Each scene shows the same named points in several views. A view is turned or mirrored, and shifted as a whole, has a little noise and may leave points out.

Scene 1
View 1
bulo: [-12  -2  -5   6   7  39 -11   2  -3 -36 -38  37  13  26  -4 -19  -3  -1
  33  -8   7   9  37   6  14  21  -4  -2 -21 -18   2  -5  -8   7   0  -9
  56   4   4  15 -10]
Duf: [  1  -5   5   4   5  42  13   3  20 -26 -19  41   5  45 -11 -17  -4  -4
  30   8  -1  18  35  -9  11  21 -10  -3 -16 -26 -15  -5  -9  -1   5 -14
  59   2  -4  20 -20]
Keba: [-31   7 -18  -2   6  -4 -31 -33 -34   3   7 -17  55 -12 -29  -5   1   0
  -1  -1 -16 -16 -12   0   1  17 -37   0 -36 -11  60   6  -5   5  -5   6
  26  36  -4  41   8]
litap: [-10  -4 -18  34   2  40 -22  31 -39 -29 -41  28   2  40   6 -15   6  13
  36 -20  22   3  31  -2  13  30  -3  28 -28   6 -27  10 -33   7  31 -31
  32   8  11  10 -14]
bal: [  7   7  19  -8   1   5  21 -16  29  -3  -5  23  -5  25 -14 -22   6 -12
  -3  24 -21  44  27  -3  -7  11  -8 -11  -8 -44 -21 -13   3  -4 -27  -8
  52  -7  -2  30 -22]
sizi: [  7  22  17  -3 -10 -42  -6 -21 -16  38  22  -5  -9  -5  -6 -19  30  -3
 -47  21 -25  47   2   8 -36   6  -7  -2 -15 -33 -32 -12 -12  -5 -40 -16
  15  -1   5  44 -10]
pomuk: [ -6   4  -9  11   9  28 -25   6 -21 -15 -12  21  23  11 -18 -12  -1   5
  16 -13   5   2  19   8   4  21 -12   6 -30  -5   1  -4 -22   1  13 -12
  35  10   4  25  -5]
leso: [-23  -7 -16   3  15  23 -19 -20 -15 -26 -19  13  27  12 -18 -15  -4   1
  22  -6  -3  -5  17  -9  16  17 -33  -4 -28  -7  36  10  -5   7   8   4
  48  14   1  31   4]
zolut: [  0   2  -1   1   9  12 -41   6 -35  -8   0  31  11   6  -1  -8  17   6
  -3 -22  16  -1  20  18 -11  21   3  -4 -30  -1 -17  -8 -40   3   4 -17
  26   1  13  31  13]
bub: [-10   6  -5  -6  19  25 -25 -23  -1 -21  -7  18  39 -12 -33 -12  -8  -1
   8 -10  -7   0  15  11   5  12 -22 -18 -30 -14  38 -14  -1   0  -5   8
  50   9   1  31   4]
Zus: [ -2 -10   6 -16  11  -8 -15 -29  -9  14  41  16  14  15 -15  -5  15  -2
 -18   3  -7  -4   1 -18 -15  13 -38 -16 -29 -10   2   7 -27  -1  -1  -3
  27   4  -5  57  21]
lur: [-12  20   4  -2  -3  23 -15  -1  -7 -13 -26  24  27   9  -7 -15   3  -8
  15   3  -5  14  27  26  -4  23  16   2 -21 -31   1 -25  -4   2 -20 -14
  46  16   3  15 -19]
sorif: [-22  13 -14  20 -10  18  -9   6 -26  -3 -21  -3  35  21 -13 -11   0   1
  23   9 -10   5   7   2   4  27  -8  28 -23 -17   8   0  -7   2   2 -20
  30  34  -4  18 -27]
zubo: [  1  -3  -6  26  -4  49   4  31 -10 -15  -8  28  17  56 -13  -6  -5   4
  38   0   6   2  24 -12   9  32  -6  27 -23  -6 -31   4 -27  -2  32 -33
  38  17  -7  16 -28]
Vodar: [-10  -6   8 -22   4 -17  -3 -43   2  18  42   3  26  11 -21  -4  12  -9
 -21  20 -23  -1  -6 -19 -16  12 -39 -17 -25 -24  20   6 -12  -2 -15   3
  32  14 -12  58  12]
nuga: [-24   3 -12   7   3   2 -13 -17 -25 -12 -25   4  15  13  -4 -20   9  -1
   9   4  -7  12  12  -4   6  17 -22   7 -22 -18  18   8  -6  10  -9  -5
  36  14   1  27  -4]
pumiz: [-16   2  17 -27  -2  -6   7 -38  18  -1   3  21  17  19  -4 -15  10 -19
  -3  26 -21  16  18   0 -11  17 -11 -19 -14 -45  13 -11   3   2 -37   0
  51   8  -8  39  -3]
kore: [-31   8  -1 -28   4 -53 -34 -63 -36  22  19 -16  27 -26  -4 -13  28  -8
 -41  11 -23   2 -13   5 -23  10 -32 -20 -26 -24  49   2  -6  10 -45  12
  20  17   1  57  29]
tove: [ -5  -2  -3   1  15  51  -8  -3  14 -34 -18  34  35  20 -29 -10 -17  -4
  35  -4   0   0  29   3  17  19 -15  -8 -27 -17  20 -10  -4   2   8  -2
  60  10  -4  21 -12]
tebo: [ -6  29   5 -13   0 -27 -44 -26 -34  27  20  -4  35 -42 -22  -9  19  -1
 -40  -1 -17  14  -5  37 -32   9   0 -11 -32 -21  16 -27 -12  -3 -34  -3
  14  17   9  39   6]
pebin: [ -9   8   3 -21  18 -15 -37 -40 -17   1   8  11  25 -31 -20 -14  13  -2
 -25  -8 -11   6   5  19 -13   5 -23 -28 -32 -18  33 -10  -9   4 -26  13
  33   3   9  46  23]
Bana: [-11   0   1 -10  16  20 -19 -22   1 -22 -14  27  21  -1 -18 -16  -2  -5
   8  -6  -4   6  23   7   5  12 -17 -22 -25 -19  25  -9  -4   4 -12   5
  52   2   3  31   5]
susa: [ 12   1  10  -6  14  12  -5 -14  14 -10  -3  29  -4   7 -18 -22   6  -2
  -7   0  -7  31  26   0  -5   6 -18 -19 -20 -20 -12  -9  -8  -2 -12  -3
  46 -14   5  35  -2]
View 2
susa: [ -5  -3 -13  14   0  21 -12 -13  -9 -15  26 -15  -9 -13  13   0   2  10
 -15  -4  12  -5 -31  -6 -32  -9   0 -20  -7   2 -11   7 -26 -11 -14  -5
  22   2 -10  -1 -17]
kore: [ -1 -48 -23  -6  18   3 -10  35 -44  15  29  28  17 -14  88 -18   4 -16
  32  -2 -13 -25   5   5  23 -18   4 -25 -46  19 -30  38 -41 -42 -30 -10
  -3  37 -47   4  -6]
Bana: [ -3 -11 -10   5   0  29   4  13  -1 -11  21  10  -4 -12  25 -23  13   9
  -8  -8  15 -14 -33  12 -24 -19   2  -7 -19  11 -13   2  -2 -21  -3  -5
  28  -3 -30   7  -3]
lur: [ -7 -23  18 -12  -8  15  18 -12  18 -16  13   1   0   2   4   1  24  16
   0 -15   7   1 -43  11 -33 -10  11   1 -20   4 -33  -1 -15 -10  10 -17
  23  14 -24  27  10]
sizi: [ -9 -34  -1  -2   8 -14 -20 -25 -28  -8  25 -24  16  -5  34  36 -11  -5
  14  -5 -11   4  -4 -19  -6  11   4 -34 -31   3 -38  34 -72 -10 -32 -24
  -9  46  -6  10 -16]
nuga: [ -4 -17  24   6  11   2   1   4 -15  -8   4  23 -12  -4  17 -12   2   3
   3  -9   9   1 -29  17 -19 -11   1   3 -31   2   0  22  -8 -24   4 -14
  22  20 -30   8   1]
Zus: [-13   1 -17  21   1 -10 -26  -6 -35  -8  31  15   3 -12  48 -25  -1  -9
  -8   4  -8 -18   6   4 -11 -10  -7 -42 -23  18  -3   5 -31  -6 -25 -18
  15  12 -33  -8   9]
pebin: [ -2 -23 -19   0  13  22 -15  26 -16   3  36   6  23 -13  61 -22  13 -12
  10 -11   9 -18 -16   6   0 -12   5 -24 -28  19 -34  14 -17 -33 -22 -10
  13  17 -36   0 -12]
Keba: [-10 -22  10   5   7  -5   2  36 -22  -9   8  41  22 -11  55 -36   0 -11
  14 -14   6 -25  -4  31   8 -14  -8   3 -55  36 -12  16  13 -26 -15 -23
  12  20 -54  13  10]
bulo: [ -3  -1  20   7  -1  21   9 -11  11 -14   9   9 -22   0 -10 -18  19  17
 -16 -10  19   5 -50  16 -48 -17   6   3  -8  -5  -1  -4   2 -16  20  -9
  41  -3 -25   9   8]
bal: [ -9 -19 -19   8 -13  15  10 -27  -7 -25  14 -17 -23 -18   3  25  -5  27
 -12   5  -2  -6 -30 -15 -34  -8  -1 -11 -11   1 -11  16 -46   0 -11  -4
  16   6  -2  20 -20]
zolut: [ -4   7  28   2  11  -1 -28 -16   1   2  36   1  14  14  22 -25  26 -17
  -7 -17  12  12 -27  14 -34  -1  13 -37 -11  -3 -25  -9 -15 -15   0 -28
  25  23 -31  -9  24]
litap: [ -2  21  72  14  10 -13 -17 -29   4 -11   3  14 -18  20 -25 -26  14  -1
 -20 -18  21  29 -47  28 -57   1   6  -6 -10 -16  11  -5  11 -12  27 -29
  42  17 -25 -10  29]
leso: [ -5  -2  11  15   5  12  -1  19 -12 -10   8  31 -10 -11  20 -39   5   4
  -9 -10  17 -12 -30  26 -25 -21  -5   4 -28  13   7   9  17 -23   4 -10
  33  -1 -39   2   5]
pomuk: [ -6   6  30  10   2   0  -9  -7   3 -14  16   9   6   3   8 -24  12  -3
 -13 -16  16   3 -32  22 -33  -6   2  -9 -22   9 -10  -5   8 -10   4 -24
  30  10 -30   2  16]
sorif: [-12 -13  46   1  -3 -17  12  -7  -4 -23  -9  25   1   3   0  -7   0   8
  -1 -17   7   4 -25  26 -26  -6  -3  13 -40  13  -6  11   3  -5   9 -30
  21  24 -33  23  18]
pumiz: [-12 -33 -36  -1 -16  17  26  -7 -13 -15  18  10 -18 -19  33   4   8  26
   1   8 -16 -25 -17  -5 -16 -23   2 -15 -20  10 -22  15 -46  -5 -13  -3
  12   7 -24  29  -3]
Vodar: [-16 -15 -32  16  -6  -8  -6   5 -39 -14  21  21   1 -21  54 -15  -8   0
   0   7 -14 -29   9   3   0 -15 -12 -28 -33  28  -7  16 -35  -2 -32 -14
   9  15 -34   7   1]
View 3
sizi: [  1 -33  -8 -11 -19 -35 -49  25  46   6 -37   8  -2  20 -35 -13 -36   8
   8  15   8  14   3  37 -34 -20   3 -41  31  31  -3  19 -41 -36  38 -30
 -26 -16  -3   0   9]
pomuk: [-13  17   7   8  17  19   8  23  21   0 -20   2 -16  12  17 -11   4  26
 -12 -13   8 -11 -21  38 -14  19 -11   3  18   8   1   3 -32   7 -10   3
  17  17 -11 -12  20]
tove: [-21  35   8  14  22  37  10  24  -5   1 -18 -14 -12 -18  22  -6  15  13
  -2   1  17 -29 -44  15   0  24  -9   0  11  -2   3   5 -25  -6 -11   5
  25  13  -7 -14  28]
pebin: [-11 -11 -23 -26 -20  10 -45  50  25   8 -40  32   0   0 -13 -11   7  38
  14  12  29  -3 -46  38 -31   3 -22 -13  53  27 -10 -12 -15  -7  10 -14
  12  -3   6 -18  26]
tebo: [ -7 -29 -29 -36 -25   4 -52  37  34   5 -59  25  -8  27 -20   2 -19  45
  13  17  19  12 -38  57 -42  -1  -3 -11  41  39   2 -10 -30 -20  14 -25
  -5 -19 -21 -20  13]
zolut: [ -6  -6   5   7   1  14  -6  21  39   1 -13  16 -18  29  -1 -14  -7  42
  -9 -26   2   1  -1  54 -33  11 -16  -1  26  19 -12   4 -28  15 -12   5
  16   7 -11 -17  14]
bal: [-14   3   7  21   4  -7 -20  18   8  14 -10 -18  -7 -25 -14 -16 -18  -4
   3  18  18 -14  -9   2  -6  -1  -4 -43   8  10  -7  29 -29 -41  28 -15
  -3 -12   6   6  22]
zubo: [ -6  31  32  25  36  10  31   6  23 -14 -10 -31 -18  18  23  -6  -3  -8
 -14 -28 -22 -20   0  26  -2  12   7   4  -3  -5   4  25 -51   3 -14   9
  10  26 -18  -7  10]
bub: [-16  18 -11 -10   2  28 -15  36   5   2 -37  11  -6  -7  11  -6  15  27
   5  11  24 -19 -59  29 -13  17 -16  -3  33  11   4  -9 -19  -4  -2  -5
  22  10  -3 -18  27]
kore: [-13 -24 -32 -59 -33 -19 -62  84  49   5 -63  32  17  -1 -19  -7  10  31
  22   8  23  13 -39  34 -28 -18 -12  -3  73  36 -21 -15 -18 -19  16 -35
  -3 -10   9 -27  32]
pumiz: [-21  -2  -7  -8  -8   2 -30  50  13  13 -26 -13   6 -33 -13  -5  -4   9
  14  10  20 -13 -19   1  -4  -7  -3 -20  25  19 -23  18 -21 -41  13 -20
   3 -19   5 -11  33]
sorif: [-19  22   4 -12  28   1  14  36  28  -7 -48 -18 -10  13  27   2  -2   8
 -14  -7   0  -1 -23  36   1   7  12  10  13   8  13   5 -50 -13  -3 -15
  -5  17 -24 -13  19]
Bana: [-19  14  -5   1   4  21 -13  39   8   9 -24   9  -7 -17   6 -12  11  27
   1   6  27 -15 -39  21 -12  13 -18 -10  30  11  -7  -1 -17  -7   1  -3
  19   4   3 -13  31]
bulo: [-25  29  11  24  27  19  20  29  11  11  -8  -9 -19 -15  22 -16   4  28
 -23 -10  20 -11 -15  24   1  20 -16  -2   5   4  -3  10 -26  -2  -5   3
  17  12  -6  -6  29]
lur: [-28   9  -2   7  14  21   2  27  10  15 -27 -14 -19  -6  10  -2 -15  35
 -16   4  21  -1 -15  32  -7  15  -1  -5   3  18   1   6 -31 -25  -1 -12
   4 -11 -25  -9  27]
litap: [-15  29  27  28  42   3  42  18  39  -3  -7  -3 -24  27  35 -20  -1  22
 -38 -36  -5   1  10  50  -7  20 -11  11   3  -2   5  12 -45  24 -13   8
  10  36 -12  -7  17]
Duf: [-17  28  22  31  25  14  14  16   6   5   0 -25 -14 -20  11 -16   0  -1
  -9  -6   8 -24 -10   5   2  13  -6 -18   0  -2  -6  24 -30 -15   2   4
  13   9   1  -1  26]
View 4
pebin: [ 21   9 -27   6  -6   5 -11  11  -4  -9  35  13   0 -21   8 -29  11 -44
   6  -3   1  16 -29  27  30   2 -17  26  -9 -18  17 -42   6  25  31  13
  17  32   4  -1  -9]
leso: [  7  16   9  -4  -7   2   7  10 -10 -16  17   6  17 -17 -18 -39   6  -5
  26 -12 -11  -2 -11  35  20  27 -21   9 -24 -15  24   3   7   6 -10  -7
  -3  -8  12   5  -5]
zubo: [ -1  -5  30 -47  13   0  13 -14  17 -25 -17  -8  11  -4 -35 -20 -11  26
  48 -27 -16  27  33  15 -13  12 -15 -12 -33   4  19  33  19 -30  -7  12
 -39 -11  -6 -12 -11]
bub: [  5  15   0   4  -2   0   0   1 -11 -22  16   6   9 -29   9 -46  15 -15
  10 -14  -6  10 -15  29  20  16 -16   8 -11 -19  22 -11  18  17  -9  10
   8   9  15  -9  -9]
lur: [  8  -4 -18 -23   4   2   4 -12  14 -13  -5  13   8 -17   7 -46  -2  -6
   7 -11   1   8   6  15   3  -7  -2 -14 -18   1  21  -4   7  10  -9  22
 -19  24  12 -14   5]
susa: [ 10  -1  -6 -11  25  -3 -21 -12  -2 -15   4  26  -8   2   6 -28   5  -2
   8 -19   0  13  16  23  26   1 -26  -7 -17  -1  15 -30  14  -5  30   9
 -18  11   6 -14 -14]
nuga: [ 11   0 -12 -17  -4   5  10   5   8   0  12   4   9  -2 -26 -31  -3  -7
  26  -5  -8  -3   4  29  21   7 -10   7 -21  -9  18  -6 -11   8   8  -5
 -15   5  11   4  -3]
Bana: [ 10   9  -5  -1   5  -1  -6  -1  -8 -18  13  20   9 -17   7 -43   9 -12
   5 -14  -4   2  -9  26  21  14 -19   0 -18 -10  25 -15  13   8   1   7
  -5  11  12  -5  -6]
Vodar: [ 20  -9 -12 -10  14   5 -10  -2 -13 -10  32   3  13   2   2 -17   9 -48
  10 -10 -16  -4  -6  37  10   1 -25  59  10 -22  16 -18  17  17  58  11
 -12   0 -13   9 -32]
bal: [  7 -20 -18 -21  38  -5 -16 -31  -1  -6  -6  29  -6  18  16 -33   1  -1
  -4 -17  -5 -10  37  24  14 -12 -17  -4  -3   2  10 -25   8  -1  37  11
 -43   5  10 -17 -16]
tove: [ -3  11  18 -10   9  -5   3 -11 -12 -31  -5  11  19 -23   5 -52   9  10
  12 -25 -12   0   5  25   6  20 -18 -11 -21  -6  27  13  25  -3 -24   9
 -16  -8  16 -11  -8]
Duf: [  3  -4  14 -26  31  -7  -6 -22  -1 -23 -16  22  12   1  -2 -37  -2  24
  13 -29  -9  -5  29  23   4  12 -22 -20 -25   6  23   6  18 -21  -1   6
 -42 -10   9 -12  -8]
sorif: [ -1  -8  -3 -34  -9   5  28  -3  17  -3  -1 -20  13  -9 -29 -33  -9  -1
  38  -8 -12   7  16  24  -2   0   2   8 -15  -9  15  21  -5  14  -9   7
 -20   1   9  -6  -4]
tebo: [ 18  -4 -44 -12 -15  13   1   5  21   0  30  -9 -12 -22   9 -23   5 -56
  10   7   5  36 -15  14  17 -28   1  32   4 -16   7 -37   2  42  39  35
  15  55  -1 -11  -9]
pumiz: [ 18 -17 -27 -14  23   2 -10 -16  -8  -4  10  29  16   5  19 -42   4 -28
 -12 -10  -7 -29   3  29   8  -7 -15  19   1  -6  22 -22   4  13  34  12
 -32   9   5   3 -11]
Zus: [ 26   0  -1 -14  14   5 -15   6  -6 -18  32  10   8  -4 -10  -4   4 -38
  21 -14 -10  18 -10  27  11   8 -31  45  -9 -13  20 -22  22  -4  56  12
  -9   9 -23   9 -27]
pomuk: [  6  10  10 -21  -3   2   6   3  11 -21   4  -1   5 -20 -19 -25  -3   1
  34 -15  -5  30   3  17   8  12 -14  -5 -29  -5  21   4  12  -6  -5  13
  -7  11   1  -9  -6]
Keba: [  8  11 -13  -2 -28  10  22  16  -7  -6  36 -21  19 -26 -15 -35  11 -44
  27   0 -16   2 -26  39  14  13  -7  50  -1 -33  15   1   3  40   8   3
  17   5   5  10 -15]

In a view up to two points have been moved. Name them for each view, in the order of its rows, or write none.
view 1: none
view 2: pumiz
view 3: pomuk
view 4: lur
